A landscape with many peaks, sampled at points; each row gives a point and its height.
From any point a climber takes the steepest step (rise divided by distance) to one of its 3 nearest points. It stops when none of these is higher. Distance is the straight distance between rows; heights are no part of it.
J_696: 106 118 146 111 140 141 133 123 110 139 143 139 147 143 109 129 137 112
 147 139 147 113 113 138 117 129 121 97 120 124 129 150 101 118 137 137
 165 109 153 110 112 136 94 131 134 120 126 148  (h 5.12)
J_255: 98 168 150 115 123 111 120 106 110 140 131 147 126 149 135 129 122 116
 173 142 137 149 103 144 116 123 138 121 122 126 127 142 127 154 131 107
 150 104 122 140 137 127 113 116 114 100 115 131  (h 2.27)
J_135: 96 98 120 134 138 110 126 124 123 102 150 100 167 114 108 128 99 121 105
 129 139 110 121 119 160 124 127 117 140 132 114 136 106 105 128 148 149
 139 159 101 113 134 104 131 162 157 143 138  (h 2.58)
J_170: 154 101 89 153 118 137 139 147 131 99 116 106 173 112 123 143 150 143 96
 124 139 130 143 121 175 124 133 130 163 125 126 116 130 115 120 147 113
 156 157 109 142 140 108 118 161 141 146 137  (h 2.97)
J_404: 116 140 112 135 109 127 154 127 126 93 134 139 149 122 133 126 143 122
 140 139 145 133 124 159 152 120 126 136 133 113 128 139 129 153 123 121
 151 140 149 121 147 142 85 126 128 118 134 127  (h 3.06)
J_848: 70 156 116 126 143 117 99 119 134 128 105 119 134 131 142 141 84 121 146
 135 126 140 116 114 159 115 134 117 135 115 130 110 112 120 99 101 118
 142 139 112 173 119 117 109 122 148 144 83  (h 2.05)
J_281: 161 120 110 144 126 127 135 140 155 112 130 115 131 103 124 126 133 145
 79 117 111 123 160 115 138 127 123 141 146 132 135 114 143 115 122 138
 100 156 131 139 127 139 164 133 130 154 122 120  (h 5.94)
J_423: 153 138 131 128 112 143 143 134 118 131 115 129 82 135 156 112 152 138
 140 136 124 142 131 156 120 137 129 150 114 119 141 135 159 147 135 108
 114 131 100 163 124 123 137 126 90 105 123 120  (h 2.53)
J_961: 96 110 113 133 132 99 119 129 136 97 145 109 170 109 106 132 92 130 97
 117 126 108 140 114 164 121 126 132 149 126 120 131 120 107 113 143 122
 154 158 105 132 122 117 130 160 171 146 122  (h 1.79)
J_885: 142 103 162 102 120 150 137 130 116 160 136 152 132 144 102 125 167 123
 140 118 138 116 136 143 94 134 113 122 118 142 134 169 125 117 137 152
 144 103 124 110 88 128 116 153 135 125 112 157  (h 2.45)
J_137: 146 95 127 108 140 122 116 128 136 136 154 118 146 129 100 129 118 126
 107 110 120 105 132 99 122 143 119 116 122 151 119 139 126 109 134 156
 139 117 124 118 89 130 157 139 148 132 121 147  (h 3.17)
J_278: 44 178 143 129 134 98 109 92 113 119 116 123 140 137 131 122 88 120 154
 155 143 146 96 122 143 116 134 111 145 122 141 116 98 135 123 94 153
 130 145 115 162 132 97 109 126 138 119 101  (h 4.79)
J_847: 146 160 124 141 104 93 147 118 141 97 150 149 142 98 114 124 131 148 105
 111 103 128 155 134 110 122 135 157 151 131 124 131 141 139 136 126 116
 137 118 136 129 129 143 141 135 151 123 116  (h 7.09)
J_485: 112 165 115 126 130 124 106 122 130 137 115 123 114 132 153 135 106 130
 140 121 119 151 137 134 138 120 130 133 135 127 130 122 145 136 108 103
 108 131 114 142 153 122 140 114 113 121 125 105  (h 1.74)
J_770: 116 131 147 105 141 141 116 130 122 162 129 139 109 154 132 130 124 112
 148 130 128 130 124 138 107 131 125 113 112 124 130 137 127 127 125 125
 128 115 119 128 125 118 134 124 114 113 123 139  (h 3.94)
J_473: 148 106 109 127 144 118 101 136 143 143 151 117 135 125 108 141 108 128
 109 116 124 101 127 99 136 137 133 106 126 138 122 127 130 115 124 139
 112 120 121 143 121 116 165 117 136 119 135 131  (h 2.21)
J_403: 130 130 92 149 115 123 138 139 124 102 146 137 165 113 117 139 143 129
 134 144 151 110 112 134 154 125 145 115 140 111 112 133 123 138 127 129
 136 122 146 127 141 131 89 108 142 106 154 131  (h 3.07)
J_992: 160 133 147 134 110 134 148 126 124 123 124 140 93 121 136 104 150 140
 138 119 113 136 131 159 92 128 118 157 116 130 136 137 146 147 150 122
 126 129 106 146 110 127 148 144 113 126 110 136  (h 3.11)
J_130: 95 126 126 122 144 138 120 131 127 135 134 127 136 142 126 134 109 109
 146 143 138 115 105 129 138 123 127 99 118 116 125 127 105 120 123 121
 143 121 143 118 139 131 111 114 127 120 136 128  (h 7.10)
J_198: 121 163 130 115 118 128 128 126 117 140 121 139 108 149 153 131 138 122
 168 140 131 154 109 139 137 125 142 128 118 119 124 138 155 147 126 98
 122 115 106 155 147 123 123 101 94 89 126 119  (h 2.57)
J_938: 63 120 147 118 161 119 100 132 147 136 97 101 113 141 129 134 73 100 135
 153 132 133 102 99 133 128 133 110 105 128 128 95 77 103 114 126 153
 125 153 99 143 120 108 140 121 166 155 92  (h 1.48)
J_3: 121 127 138 115 133 157 144 130 122 134 127 137 121 150 137 123 149 109
 155 144 146 135 113 150 125 127 117 114 107 113 132 134 121 140 133 127
 155 119 138 126 133 137 100 125 116 104 124 140  (h 4.42)
J_336: 146 135 126 122 127 84 115 117 139 140 163 143 136 116 99 128 114 133
 114 117 107 107 127 111 96 140 142 125 127 144 114 135 134 131 144 137
 121 100 100 147 98 114 168 131 139 116 119 133  (h 1.41)
J_384: 119 128 124 113 143 161 121 143 132 147 118 118 106 149 154 136 126 112
 149 141 133 135 113 131 142 125 125 115 109 115 126 116 130 127 117 115
 121 130 125 132 148 129 123 112 105 109 135 119  (h 1.96)
J_673: 144 118 148 124 130 165 136 135 121 141 110 118 74 146 163 111 138 128
 131 125 128 138 137 151 108 133 108 153 106 125 148 126 143 137 132 130
 121 135 108 133 123 130 137 138 107 125 116 131  (h 1.95)
J_294: 117 151 98 135 136 111 93 131 137 133 128 127 140 117 130 151 103 141
 131 119 121 125 136 111 160 120 144 117 153 117 131 119 140 123 106 110
 94 136 131 143 169 109 144 102 125 127 144 96  (h 4.66)
J_545: 81 119 170 98 157 151 128 130 129 156 97 130 109 163 138 132 124 99 147
 161 155 124 105 118 120 131 110 102 103 117 149 106 83 105 139 140 163
 117 153 92 139 135 83 145 119 142 130 118  (h 4.48)
J_400: 157 105 127 140 126 157 147 139 133 103 125 112 132 121 135 125 140 132
 101 116 128 135 139 143 135 125 111 141 131 139 126 129 130 130 128 145
 139 143 134 119 116 149 123 143 145 142 120 146  (h 4.43)
J_793: 130 118 136 110 150 125 98 127 139 165 120 115 93 143 142 123 95 123 122
 117 110 133 141 111 101 137 120 127 110 143 132 110 135 111 121 126 103
 126 102 128 115 110 177 135 119 133 118 129  (h 1.40)
J_583: 113 137 114 127 141 95 92 116 141 134 146 122 139 124 113 131 80 129 117
 113 116 120 131 111 127 127 133 118 134 140 117 127 127 126 119 126 118
 125 119 136 127 116 156 124 142 131 128 124  (h 2.43)
J_248: 122 157 155 110 124 110 110 113 95 166 112 152 93 155 148 129 139 122
 169 135 118 155 129 129 97 133 154 124 115 139 128 140 159 134 131 103
 110 99 82 152 117 105 151 100 110 92 114 142  (h 0.25)
J_852: 121 124 137 129 129 128 130 120 148 102 131 119 130 114 127 116 106 129
 102 106 116 135 149 139 125 116 101 154 137 137 128 124 130 129 124 143
 134 148 132 120 127 133 138 151 141 171 119 131  (h 7.28)
J_356: 133 147 157 118 116 99 133 111 111 139 156 168 134 130 99 121 134 128
 152 123 114 119 115 143 81 135 139 128 124 144 115 164 122 148 147 135
 153 87 110 136 94 113 123 151 130 111 122 153  (h 3.98)
J_510: 102 147 126 129 126 116 127 118 124 111 144 132 144 124 123 128 113 120
 137 130 135 128 120 149 133 119 124 123 134 118 124 140 118 145 126 122
 149 127 140 127 137 134 108 126 131 127 129 132  (h 4.29)
J_41: 126 100 137 106 143 180 128 147 118 165 114 131 134 165 127 135 159 107
 149 143 153 121 118 117 126 131 121 97 110 126 134 131 113 104 123 135
 134 121 138 98 120 137 105 123 126 113 129 142  (h 4.10)
J_232: 124 143 94 130 130 109 120 139 131 111 130 136 156 111 128 149 125 146
 119 113 117 125 154 120 163 125 139 134 163 103 140 121 135 120 105 120
 97 148 150 134 175 114 131 110 131 137 149 99  (h 5.71)
J_572: 82 134 124 119 153 152 107 136 144 141 102 116 109 142 150 145 98 108
 153 155 131 126 93 99 155 113 138 103 101 111 128 90 106 107 111 108
 125 134 133 113 171 120 121 110 109 134 155 92  (h 1.56)
J_367: 144 79 94 154 141 140 98 145 146 125 115 96 152 117 121 153 114 134 108
 125 139 115 126 86 182 126 134 105 142 127 123 105 122 102 107 137 105
 148 158 119 146 124 134 112 152 138 160 119  (h 0.45)
J_669: 102 136 161 107 133 103 98 89 123 164 129 140 109 140 122 110 101 127
 142 111 118 146 140 131 74 126 118 131 116 148 126 125 125 130 140 133
 136 107 105 129 103 110 154 144 144 128 97 148  (h 2.22)
J_329: 162 109 121 130 134 147 123 148 135 143 126 111 109 127 133 127 131 131
 107 124 118 122 138 121 124 140 124 125 122 131 133 121 139 116 124 128
 105 130 115 145 116 129 163 125 117 121 127 133  (h 3.18)
J_40: 142 142 162 131 109 115 145 105 122 116 141 155 110 125 116 113 143 135
 153 118 119 135 123 166 90 120 116 156 119 140 127 150 129 161 153 133
 158 113 118 137 113 120 123 158 127 126 112 150  (h 3.61)
J_970: 128 131 120 124 128 129 130 137 118 136 148 149 143 136 110 138 141 118
 147 135 136 110 105 133 124 133 144 105 121 122 113 148 125 137 135 125
 138 101 129 140 125 126 112 115 125 94 142 144  (h 5.56)
J_121: 141 138 132 124 130 144 120 129 128 146 104 107 73 133 171 108 114 135
 120 125 115 142 146 137 111 134 119 149 116 128 146 102 153 128 123 113
 92 145 95 144 127 118 164 132 99 136 118 111  (h 1.33)
J_223: 99 165 118 127 118 117 132 118 125 114 129 138 144 131 135 131 116 125
 153 136 140 139 114 142 148 120 132 126 135 111 129 138 129 148 117 102
 138 131 135 132 160 133 102 109 117 112 128 111  (h 3.19)
J_7: 114 111 150 118 145 166 137 130 127 137 111 118 116 145 145 124 132 111
 135 133 146 137 118 142 130 126 101 126 107 119 137 121 105 131 130 142
 158 130 147 104 130 145 101 138 126 132 122 137  (h 3.40)
J_11: 74 139 134 104 140 151 134 127 125 135 111 134 122 155 143 132 124 101
 167 173 148 118 80 115 144 115 129 87 107 110 146 98 97 107 134 110 153
 124 137 117 164 131 97 104 113 118 129 110  (h 4.62)
J_430: 124 95 129 128 140 125 124 131 149 107 123 97 142 120 120 127 98 122 86
 108 122 126 142 112 147 127 108 143 132 143 118 118 122 107 116 152 132
 152 140 111 118 135 140 150 150 174 132 130  (h 4.71)
J_208: 147 85 124 122 147 153 117 140 129 140 125 105 139 136 121 137 121 119
 105 115 129 122 128 101 140 140 115 110 120 146 121 127 117 103 121 150
 132 128 137 111 105 139 143 135 144 135 130 145  (h 3.09)
J_766: 106 104 137 112 159 159 108 143 136 160 114 116 117 153 136 139 108 104
 138 139 132 124 111 107 134 132 122 103 101 125 128 111 103 104 112 131
 132 124 139 105 135 126 124 128 122 134 143 124  (h 6.27)
J_592: 164 154 120 142 104 106 154 135 122 120 124 156 113 115 131 125 161 149
 134 141 113 131 126 137 126 136 147 149 133 126 120 143 157 159 136 109
 114 113 102 171 126 126 134 135 100 101 133 124  (h 3.10)
J_145: 114 116 98 123 128 168 144 139 128 128 116 133 136 151 141 132 158 106
 166 162 154 124 89 122 154 117 135 96 112 109 131 105 120 115 134 112
 139 132 140 123 157 142 90 94 118 93 137 120  (h 3.93)
J_851: 121 101 121 141 129 138 155 118 101 99 126 99 173 124 127 123 149 118
 124 143 157 132 105 144 153 118 126 113 146 135 117 133 104 122 149 150
 172 133 169 77 111 156 66 128 168 143 133 160  (h 1.72)
J_105: 142 90 90 155 136 154 117 143 130 121 116 103 162 124 122 144 137 125
 128 141 154 117 107 107 168 127 140 95 145 123 116 110 118 110 124 135
 121 137 156 109 142 138 106 99 154 116 152 133  (h 1.25)
J_559: 143 152 103 141 122 99 115 132 134 124 149 139 141 111 116 139 116 140
 117 118 118 116 132 123 132 128 146 128 148 129 120 134 139 139 125 122
 107 117 115 156 137 116 144 120 129 119 138 116  (h 4.11)
J_675: 151 107 175 123 115 161 153 123 113 139 120 140 86 138 132 109 164 136
 144 115 135 133 131 163 84 128 91 161 105 132 147 149 129 138 155 151
 148 122 123 123 109 124 131 151 124 128 106 149  (h 3.53)
J_927: 139 180 116 135 113 107 117 114 113 136 103 134 106 113 155 120 132 155
 131 117 107 160 167 123 125 129 140 153 152 132 143 116 166 131 124 94
 81 136 100 160 143 124 166 116 110 133 111 91  (h 0.30)
J_956: 136 91 133 128 136 146 142 120 110 114 138 108 160 128 114 131 137 122
 115 121 142 125 122 130 136 128 119 117 135 147 114 140 109 114 141 161
 167 122 152 94 98 151 97 140 160 143 125 163  (h 2.10)
J_477: 131 140 115 138 112 122 147 132 137 95 139 138 144 110 128 129 134 134
 117 121 125 131 147 154 137 119 124 146 145 120 127 138 135 142 124 128
 132 141 136 130 140 135 114 136 136 136 132 128  (h 2.59)
J_50: 187 120 111 156 108 130 163 152 126 114 133 141 127 110 114 127 184 150
 106 143 115 115 130 130 124 140 146 141 133 136 117 132 141 146 147 139
 120 115 117 152 107 137 128 144 124 110 134 145  (h 4.59)
J_8: 93 95 128 136 147 139 121 139 148 110 98 95 140 126 134 132 93 108 109
 132 135 135 126 113 162 124 115 131 124 127 118 112 97 108 104 135 142
 149 161 93 138 133 108 142 141 174 153 107  (h 1.18)
J_139: 91 163 124 127 131 113 113 106 130 116 108 132 131 124 145 122 96 132
 134 108 114 160 155 140 131 119 114 152 147 127 135 119 129 141 107 111
 123 146 130 121 159 121 128 136 130 154 118 103  (h 0.99)
J_525: 148 115 90 147 117 156 150 143 128 105 119 121 148 129 135 133 172 126
 134 149 148 136 117 142 156 126 135 124 132 120 120 127 136 141 127 128
 136 137 147 123 139 146 92 114 130 97 139 136  (h 2.20)
J_535: 139 78 150 95 147 145 120 129 132 152 127 113 130 142 112 127 120 119
 104 103 128 119 139 94 116 140 102 123 115 153 130 137 121 94 125 161
 140 121 121 100 86 133 155 154 142 146 111 146  (h 3.77)
J_226: 180 102 143 132 123 153 145 137 138 129 127 111 102 118 133 108 148 139
 93 116 116 122 141 121 105 141 115 140 120 141 140 122 139 116 144 138
 113 140 113 138 94 145 170 140 123 143 106 136  (h 4.61)
J_846: 136 124 109 134 139 135 107 141 144 139 121 110 116 124 138 135 109 133
 114 124 116 124 139 120 147 129 127 122 132 127 131 114 139 119 108 118
 95 140 122 148 143 119 157 120 115 129 135 113  (h 3.08)
J_463: 130 114 161 105 125 164 143 135 112 157 114 143 89 163 150 119 164 119
 156 138 143 134 128 151 104 132 114 133 98 118 147 148 137 135 134 133
 135 120 120 122 121 124 114 129 106 104 115 141  (h 2.63)
J_725: 172 119 89 160 112 125 144 152 134 106 137 131 154 106 114 144 164 146
 98 133 134 117 141 126 153 129 146 135 153 126 121 125 137 132 129 145
 115 133 138 139 132 132 118 124 142 119 146 136  (h 4.16)
J_752: 110 111 132 117 143 124 120 123 126 128 155 120 152 129 104 128 108 118
 124 124 133 110 119 127 129 133 123 109 124 133 117 145 108 117 129 145
 157 117 140 117 105 132 120 132 146 134 131 147  (h 3.95)
J_566: 110 170 151 129 101 106 142 86 116 105 122 152 119 132 137 111 129 134
 169 131 146 169 124 169 122 114 114 164 131 128 140 145 136 180 136 112
 165 128 137 129 156 129 100 143 114 116 102 118  (h 3.42)
J_116: 130 108 97 144 135 125 107 140 134 124 151 121 160 116 110 147 116 128
 122 128 144 97 112 107 159 126 142 96 138 120 115 127 119 118 124 136
 121 120 145 132 134 121 119 105 148 116 154 128  (h 2.40)
J_268: 111 161 169 126 113 106 111 87 100 150 115 150 102 140 141 113 123 130
 172 124 128 167 131 149 86 125 124 147 118 151 131 134 134 156 145 113
 140 104 104 143 125 115 140 132 131 112 96 143  (h 3.60)
J_617: 120 156 128 130 122 99 121 119 115 125 156 146 145 125 109 132 113 127
 141 127 126 119 112 138 115 131 144 119 132 130 113 150 121 145 135 122
 143 100 121 139 119 122 119 124 132 109 132 139  (h 4.68)
J_584: 145 167 151 139 103 105 130 102 108 137 109 148 92 123 151 104 142 144
 160 124 110 159 132 146 93 130 136 161 124 144 127 132 161 155 143 99
 110 112 83 159 113 121 155 130 118 114 105 124  (h 4.51)
J_401: 135 141 124 137 112 98 142 119 133 98 163 139 153 104 104 129 124 133
 108 118 120 116 135 142 120 122 135 142 142 135 113 143 126 141 141 141
 143 122 125 129 115 130 121 146 147 141 129 141  (h 4.17)
J_942: 123 137 126 122 123 153 142 132 131 126 115 127 106 145 162 122 138 118
 147 136 140 149 123 153 142 121 116 137 112 113 136 129 139 147 122 116
 133 140 126 136 149 136 110 124 102 108 122 119  (h 3.38)
J_845: 186 124 120 148 118 106 145 144 138 131 149 138 125 101 104 129 157 147
 95 134 111 102 135 104 111 141 151 129 131 136 119 128 139 132 149 142
 108 114 110 163 102 125 164 133 123 115 129 130  (h 5.68)
J_412: 99 135 113 126 127 101 130 129 131 93 135 127 166 110 119 130 105 136
 106 109 112 126 156 132 151 124 125 147 158 114 128 127 123 118 110 133
 118 157 155 109 153 120 117 132 153 169 139 119  (h 1.24)
J_969: 160 115 148 119 126 143 129 138 117 156 119 125 80 138 149 110 143 133
 124 127 113 130 141 138 92 145 131 137 110 127 146 126 151 123 135 119
 97 128 93 151 102 116 169 124 101 120 116 133  (h 1.89)
J_228: 139 168 96 133 112 106 134 137 123 113 123 147 136 114 136 141 146 152
 135 123 119 141 149 130 150 130 142 148 158 110 135 135 155 142 114 108
 107 132 126 156 165 120 129 113 107 114 139 100  (h 4.74)
J_493: 154 95 148 104 121 168 132 159 111 180 112 146 112 159 123 132 186 124
 135 138 144 116 142 125 103 144 136 113 112 132 147 159 148 107 119 126
 100 118 106 120 98 119 126 122 107 99 126 148  (h 1.87)
J_476: 121 129 120 130 132 153 131 137 143 119 110 113 111 127 157 126 120 126
 124 126 126 139 141 145 146 124 107 142 125 116 135 119 134 134 108 124
 123 150 133 125 147 134 122 134 114 136 129 116  (h 2.37)
J_875: 92 117 104 139 144 103 92 128 141 120 144 113 155 117 110 142 79 128 125
 124 132 101 114 100 162 120 138 103 140 119 121 122 112 111 108 125 117
 139 147 124 146 112 129 108 147 142 156 106  (h 3.20)
J_350: 62 157 137 125 131 106 129 107 107 114 145 133 146 131 115 122 106 113
 157 161 150 114 88 130 135 120 136 90 133 112 136 131 92 129 139 107
 165 120 149 120 140 134 88 106 127 120 128 124  (h 5.08)
J_996: 95 161 119 131 130 91 104 102 132 117 130 131 145 119 124 121 83 139 123
 105 111 143 150 128 122 120 128 142 151 140 126 125 127 136 115 117 118
 136 124 129 139 118 141 132 147 149 117 114  (h 1.36)
J_830: 129 98 140 102 158 170 103 158 133 175 108 111 91 156 150 143 115 112
 130 135 126 123 128 96 130 141 130 114 94 132 134 105 120 97 106 129
 103 130 120 110 132 116 149 129 104 125 146 124  (h 3.96)
J_124: 123 130 156 113 139 122 108 114 120 166 116 132 84 144 151 112 111 123
 138 115 114 146 144 134 81 132 121 136 108 140 138 119 137 126 134 123
 113 119 96 132 110 110 166 134 124 127 106 139  (h 2.13)
J_495: 166 141 106 148 117 93 135 135 152 121 147 131 136 96 104 130 137 150 84
 119 111 108 154 104 124 129 145 135 146 131 130 117 142 126 133 137 97
 133 121 156 121 127 172 126 128 136 125 111  (h 8.10)
J_987: 119 128 170 106 129 128 119 112 118 164 125 146 99 149 130 117 129 122
 151 116 126 140 135 149 75 129 112 132 112 133 142 144 129 134 139 136
 136 108 110 125 111 109 140 145 121 120 106 149  (h 2.95)
J_939: 65 135 116 130 132 69 107 114 123 101 150 116 171 109 101 125 74 137 109
 108 117 115 141 110 152 124 138 139 161 125 126 132 116 114 112 134 120
 154 155 105 137 109 121 129 161 168 144 107  (h 1.31)
J_410: 127 174 130 134 107 109 127 105 123 116 118 147 119 119 144 117 127 144
 147 114 115 161 145 151 115 120 127 160 145 137 133 135 150 156 128 103
 119 130 110 144 140 127 139 134 121 128 107 116  (h 6.36)
J_283: 204 93 137 138 111 153 161 142 113 128 119 124 125 124 112 121 192 153
 101 121 117 126 134 116 105 143 136 134 126 153 125 137 137 120 158 148
 125 124 117 128 76 152 140 141 140 122 115 155  (h 4.06)
J_818: 156 164 142 150 88 87 169 107 133 86 158 165 135 92 100 125 147 150 118
 121 101 120 139 138 95 123 140 166 141 142 105 135 139 159 153 130 136
 122 106 133 111 123 126 163 135 148 126 126  (h 4.93)
J_614: 191 115 107 155 115 126 146 150 142 122 136 118 129 100 113 129 161 152
 81 131 122 112 145 107 134 133 145 132 142 135 132 118 139 122 137 141
 104 134 126 156 111 138 157 127 125 128 127 132  (h 5.83)
J_492: 135 118 144 114 133 106 116 106 152 138 142 123 114 122 115 104 107 129
 112 103 105 124 139 112 86 132 110 139 118 148 123 116 138 120 142 137
 125 127 104 129 90 124 183 144 140 147 98 134  (h 0.79)
J_81: 77 132 146 122 151 132 115 122 149 129 93 109 107 139 151 128 86 107 133
 140 134 145 122 130 136 122 111 139 116 118 133 101 97 127 115 127 149
 137 148 102 156 128 101 148 117 160 138 101  (h 1.86)
J_718: 151 153 93 152 110 100 138 145 124 110 145 156 150 104 113 149 146 147
 117 133 131 111 136 120 146 128 157 137 155 114 117 136 141 151 125 126
 113 116 127 157 150 113 119 123 124 109 152 117  (h 5.98)
J_763: 108 150 121 140 117 104 137 119 116 101 160 142 160 115 110 132 118 125
 130 136 140 113 114 146 136 124 140 121 140 119 115 149 112 145 136 128
 157 117 142 123 128 129 94 126 137 120 143 136  (h 3.89)
J_654: 129 110 93 144 134 155 123 151 142 118 111 110 143 123 141 144 130 131
 124 134 136 125 132 121 175 122 126 118 139 108 129 106 129 116 103 124
 108 151 147 124 161 135 119 109 128 128 151 110  (h 0.27)
J_823: 133 141 92 139 118 89 127 144 121 105 148 150 174 101 112 153 137 155
 107 111 127 113 154 108 159 131 156 136 173 100 137 123 130 123 119 145
 99 142 155 136 172 100 124 115 148 137 154 106  (h 4.88)
J_853: 155 145 126 143 106 114 153 132 126 104 145 154 132 114 118 126 148 137
 128 130 116 122 125 148 118 131 137 147 130 132 115 146 137 157 139 128
 137 112 116 147 118 130 121 146 124 115 133 139  (h 3.72)
J_858: 121 117 153 115 144 147 121 125 132 148 119 124 99 143 144 119 114 116
 132 119 127 138 131 141 107 130 106 134 109 127 135 126 123 132 126 140
 139 124 125 122 123 126 135 146 120 134 114 140  (h 2.64)
J_636: 151 113 123 141 113 146 157 131 121 94 134 127 144 122 126 124 160 133
 124 130 141 135 125 158 136 122 121 141 131 135 118 139 128 146 140 148
 161 130 147 112 114 152 94 142 148 131 124 158  (h 3.47)
J_741: 187 98 128 145 117 145 152 135 140 108 124 101 129 111 121 124 152 146
 70 114 120 128 147 104 131 131 121 139 139 150 128 116 134 110 141 151
 119 153 127 126 97 162 155 137 146 151 111 142  (h 5.15)
J_837: 179 148 137 154 104 92 155 115 153 124 145 134 119 81 106 114 156 153 91
 123 99 119 146 109 85 134 149 154 130 127 121 115 148 131 156 124 98
 139 111 149 95 138 172 138 114 148 108 110  (h 5.79)
J_898: 112 97 108 143 142 149 125 137 132 115 113 99 155 125 131 136 118 113
 121 140 144 123 112 117 169 123 121 107 132 123 118 117 104 108 115 132
 139 146 159 97 137 139 102 117 152 144 150 126  (h 0.36)
J_668: 174 92 101 143 133 157 132 146 113 134 124 113 158 135 114 141 168 133
 120 126 143 127 117 111 136 139 141 101 142 143 112 134 121 120 139 152
 133 115 139 112 109 143 113 116 150 100 139 157  (h 0.17)
J_25: 136 160 145 134 109 97 123 101 126 131 131 146 115 115 129 112 121 138
 137 113 108 146 138 140 90 128 130 148 130 149 121 127 141 149 142 110
 120 115 99 148 113 122 156 137 131 127 102 131  (h 3.86)
J_147: 143 157 126 129 123 109 110 120 121 151 119 130 98 128 147 127 122 135
 135 127 111 145 138 128 114 132 143 132 127 138 130 121 158 133 129 103
 92 120 89 163 125 117 167 112 109 113 117 119  (h 0.77)
J_472: 169 80 134 111 142 145 123 139 139 142 121 97 119 133 121 127 129 130 83
 108 117 117 139 80 127 152 111 127 114 154 134 116 129 94 129 150 116
 137 119 121 93 139 185 143 133 142 114 137  (h 4.13)
J_293: 95 130 146 97 145 154 128 131 121 158 122 141 121 160 131 133 136 101
 160 150 146 123 104 131 119 122 125 95 106 113 138 127 110 119 130 122
 145 116 136 113 138 128 106 120 113 113 127 133  (h 5.25)
J_416: 113 109 135 136 129 140 142 123 131 94 128 108 150 117 126 124 119 120
 109 125 140 131 131 147 149 118 110 139 135 130 124 131 113 126 124 147
 154 146 152 102 126 145 96 143 151 161 130 144  (h 2.99)
J_994: 133 112 158 95 131 165 131 145 108 179 111 143 84 169 151 128 164 119
 147 138 138 127 140 138 99 139 135 123 102 120 152 144 154 114 121 121
 102 122 96 124 117 110 131 116 94 102 129 138  (h 2.26)
J_201: 73 155 117 131 133 114 114 120 120 118 139 130 148 127 121 138 98 117
 157 147 143 115 86 118 152 114 144 95 134 110 128 124 109 121 124 101
 140 128 141 126 158 126 104 92 128 121 140 108  (h 5.35)
J_891: 186 103 149 136 115 124 156 121 160 108 138 102 122 98 109 117 148 149
 69 107 117 121 148 87 108 131 116 150 123 141 125 109 145 106 151 145
 118 160 123 124 86 164 175 137 137 168 96 128  (h 4.87)
J_216: 119 112 136 119 147 132 114 124 144 130 129 109 118 128 128 121 91 119
 111 112 119 129 136 125 122 128 106 135 123 138 123 120 120 121 118 141
 136 132 127 121 117 127 144 148 134 153 124 133  (h 4.26)
J_966: 77 152 122 121 135 132 129 120 137 118 102 123 127 136 155 131 105 116
 147 139 135 146 119 135 157 113 117 130 128 106 137 113 115 134 104 107
 137 146 142 115 176 132 100 120 113 140 131 94  (h 2.49)
J_29: 165 133 129 134 117 108 147 144 113 143 140 168 122 124 110 134 165 137
 135 146 107 107 116 124 105 150 155 126 121 131 110 150 142 145 142 126
 116 87 100 163 104 115 132 138 114 90 140 145  (h 2.75)
J_402: 83 141 113 138 131 105 123 121 124 106 146 126 165 113 116 132 96 125
 130 131 133 115 121 132 155 119 134 120 147 112 124 134 111 126 115 120
 133 139 151 116 149 126 103 113 141 139 146 115  (h 4.25)
J_957: 140 121 120 118 136 138 114 148 122 156 139 140 124 142 121 142 140 122
 146 133 130 116 116 124 125 135 143 100 120 123 122 136 137 122 125 120
 113 107 116 149 130 118 136 106 114 93 139 138  (h 4.35)
J_306: 141 107 123 115 127 182 147 148 120 145 112 122 107 159 157 123 170 116
 154 146 148 136 117 139 133 136 122 122 100 117 138 125 134 132 128 124
 132 130 128 126 131 140 103 118 106 93 127 136  (h 3.37)
J_815: 123 129 162 120 123 146 144 110 122 125 122 139 98 143 139 111 140 122
 155 132 144 144 121 170 109 121 95 150 107 118 146 144 124 157 147 138
 162 125 138 125 137 128 107 147 117 119 110 143  (h 3.78)

Where does a climber stop that starts at each point below?
J_121: J_852
J_675: J_130
J_198: J_130
J_476: J_130

Call two points neighbours if one is among the 3 nearest of the other. Go from one point of each pair to the other, from neighbour to neighbour, staying as high as possible. Name the lowest point that can't be avoided.
J_130, J_852: J_858
J_718, J_495: J_725
J_847, J_495: J_837
